Points on a hilly landscape, in no order, each with its height.
A ball rolls from a point to whichever of its 3 nearest points has the largest drop for the distance, and stops where none of them is lower. Distance is the straight distance between rows; heights are no part of it.
Mugo h=308: 14 15 -40 -34 -26 -39 42 -66
ruv h=344: -23 -4 63 48 50 48 -40 60
Mitu h=295: -30 -5 45 28 43 18 -44 20
vigu h=327: 25 -1 -54 -40 -46 -13 116 -82
mapul h=353: 46 8 -57 -46 -70 7 104 -69
dak h=250: -30 -22 20 0 46 24 -38 34
Dul h=105: 1 4 -18 -12 -4 -46 -11 -9
tope h=285: 16 -23 -41 -31 -27 -42 33 -12
babim h=192: 5 21 -19 -19 -19 -53 -7 -39
Dedab h=474: 58 36 -44 -19 -70 -24 24 -28
rima h=364: -24 -41 7 -5 25 3 -13 61
led h=175: -16 -7 -31 -28 1 -32 2 -34
Naf h=365: -20 13 81 70 51 47 -53 39
moget h=320: -25 9 63 44 50 40 -52 36
kon h=147: -38 -19 -3 -22 25 -13 -7 -15
lan h=349: 33 33 -33 -23 -51 -39 18 -31
tul h=229: 11 41 -24 -7 -29 -60 -1 -53
Vorot h=140: -25 -35 51 8 56 80 -31 18
visi h=426: 38 37 -41 -25 -52 -39 32 -54
zonu h=197: -26 -8 20 19 24 -7 -40 16
ritur h=525: 57 42 -50 -31 -85 11 67 -65
tini h=355: -24 -3 67 54 54 52 -50 58
deza h=72: 29 51 -12 20 -26 -59 -11 -8
zuz h=82: 9 42 -14 15 -15 -60 -26 1
vadom h=352: 21 21 -52 -26 -34 -28 22 -35
ramav h=326: 16 1 -49 -48 -50 -14 89 -90
ner h=420: -15 21 93 71 49 66 -28 63
dero h=95: 7 19 -15 12 -16 -39 -21 10
Dum h=174: -39 -42 6 -16 40 36 -16 35
ruf h=305: -6 20 95 94 55 81 -39 50
muret h=97: -22 8 3 -2 18 -37 -33 -22
loni h=114: -31 -54 49 4 53 92 -27 37
gada h=399: 43 10 -46 -45 -54 -24 61 -38
Gov h=292: 1 32 26 43 6 -60 -34 34
zove h=286: -21 -49 -3 -14 26 9 -18 37
Pusu h=406: 52 20 -59 -38 -87 23 91 -56
Donas h=129: -16 -11 -15 -14 15 -26 -20 -9
netom h=686: 67 57 -32 -34 -108 73 96 -73
Mupir h=131: 3 13 88 50 54 114 -36 22
Kore h=253: -23 22 35 48 28 -21 -36 31
Mup h=275: 16 -14 -47 -29 -11 -29 28 -31
Rosed h=210: -42 -31 18 -9 43 54 -26 6
Sorim h=301: 13 -33 -55 -48 -23 -31 77 -43
bepa h=69: -13 14 1 11 13 -46 -30 -5
vobas h=130: -21 9 78 57 54 92 -44 27
Mibo h=221: -17 0 24 15 23 -17 -52 40
nek h=115: -2 -3 -14 -12 -13 -36 -9 -5
rivo h=287: -9 -16 -41 -31 -21 -31 38 -52
tunoz h=159: -29 -45 -7 -22 23 -16 -8 3
Tisev h=293: -17 -19 -48 -34 -19 -29 47 -41
fas h=128: -37 -56 28 -9 48 61 -8 31
lin h=187: -28 -19 14 2 30 -4 -29 24
tuti h=267: -18 -3 30 38 28 -21 -40 67
tav h=281: -22 -13 43 23 44 15 -41 36
piv h=172: 4 19 86 73 48 103 -31 47
rina h=340: -28 -5 56 36 53 62 -45 37
lekul h=195: -4 17 -24 -16 -5 -44 -19 -49
pekis h=89: -3 -34 -43 -33 -14 -27 13 13
dipef h=244: -16 16 27 38 14 -26 -46 34
Zage h=441: -26 14 74 70 44 26 -42 67
Mitis h=79: 1 39 3 33 -15 -67 -27 5
divo h=103: 74 43 -47 -36 -89 17 56 -51
kolu h=467: -13 28 108 99 44 36 -22 81
Runut h=284: -43 -57 1 -31 37 20 2 11
Saked h=100: 2 -13 74 43 50 105 -36 34
fopef h=228: -47 -24 20 1 39 32 -37 3
pabop h=173: -24 -23 -5 -8 16 -2 -13 13
noneb h=138: 18 21 -21 -5 -25 -49 0 -14
Pid h=539: 45 55 -36 -19 -62 -40 23 -60
gak h=475: 55 35 -44 -40 -83 41 99 -73
Nulo h=191: -6 -28 -25 -21 1 -29 6 5
zufa h=182: 0 -11 -15 -4 -9 -27 -21 28
tipa h=568: 73 54 -38 -17 -89 1 39 -47
dogo h=265: -14 22 18 39 11 -33 -26 41
Kogof h=282: -25 -19 29 16 50 46 -35 40
non h=222: -20 -49 -35 -34 12 -25 26 -4
nagit h=322: 15 -38 -23 -17 -9 -30 -4 37
Pir h=262: 11 -13 -38 -24 -20 -42 17 -12
Gel h=158: -47 -54 19 -17 53 52 -9 18
Mogu h=300: -22 -12 46 42 30 13 -37 71
san h=384: -10 -50 -15 -14 10 1 -10 46
bedo h=166: 26 19 -26 -3 -40 -47 -6 -4
kezu h=574: 66 61 -25 -2 -77 -35 27 -43
Geto h=157: -27 -26 -27 -31 23 -24 8 -19
bapib h=298: 30 4 -37 -29 -41 -37 14 -18
voli h=139: -23 -50 25 -9 36 51 -16 42
Biv h=385: 27 7 -55 -37 -46 -22 62 -48
movep h=433: 39 -4 -48 -36 -53 -24 52 -12
dadot h=313: 15 -14 -55 -41 -42 -16 99 -63
guke h=438: 31 -21 -52 -30 -32 -31 33 11
vos h=328: -46 9 36 19 43 14 -49 -10
sivi h=217: -22 -13 17 6 31 0 -42 41
liga h=162: 20 14 -27 -9 -23 -47 -5 13
vimuz h=207: 8 20 100 84 52 116 -25 28
riz h=354: 35 15 -63 -39 -47 -24 53 -68

Call two points neighbours if one is among the 3 nearest of the other. Go from one point of each pair to the other, from neighbour to neighbour, staying as low as possible. Name the highest point that can't be avoided.
Dul, divo -> Pusu
Saked, deza -> ner
pekis, bepa -> Nulo
deza, bepa -> dero

For each start below, name the point where the ball stops.
kolu -> Saked
kezu -> Pir
ner -> Saked
Zage -> moget
vimuz -> Saked
Rosed -> fas
zufa -> deza
Gov -> deza
liga -> deza
Dum -> fas
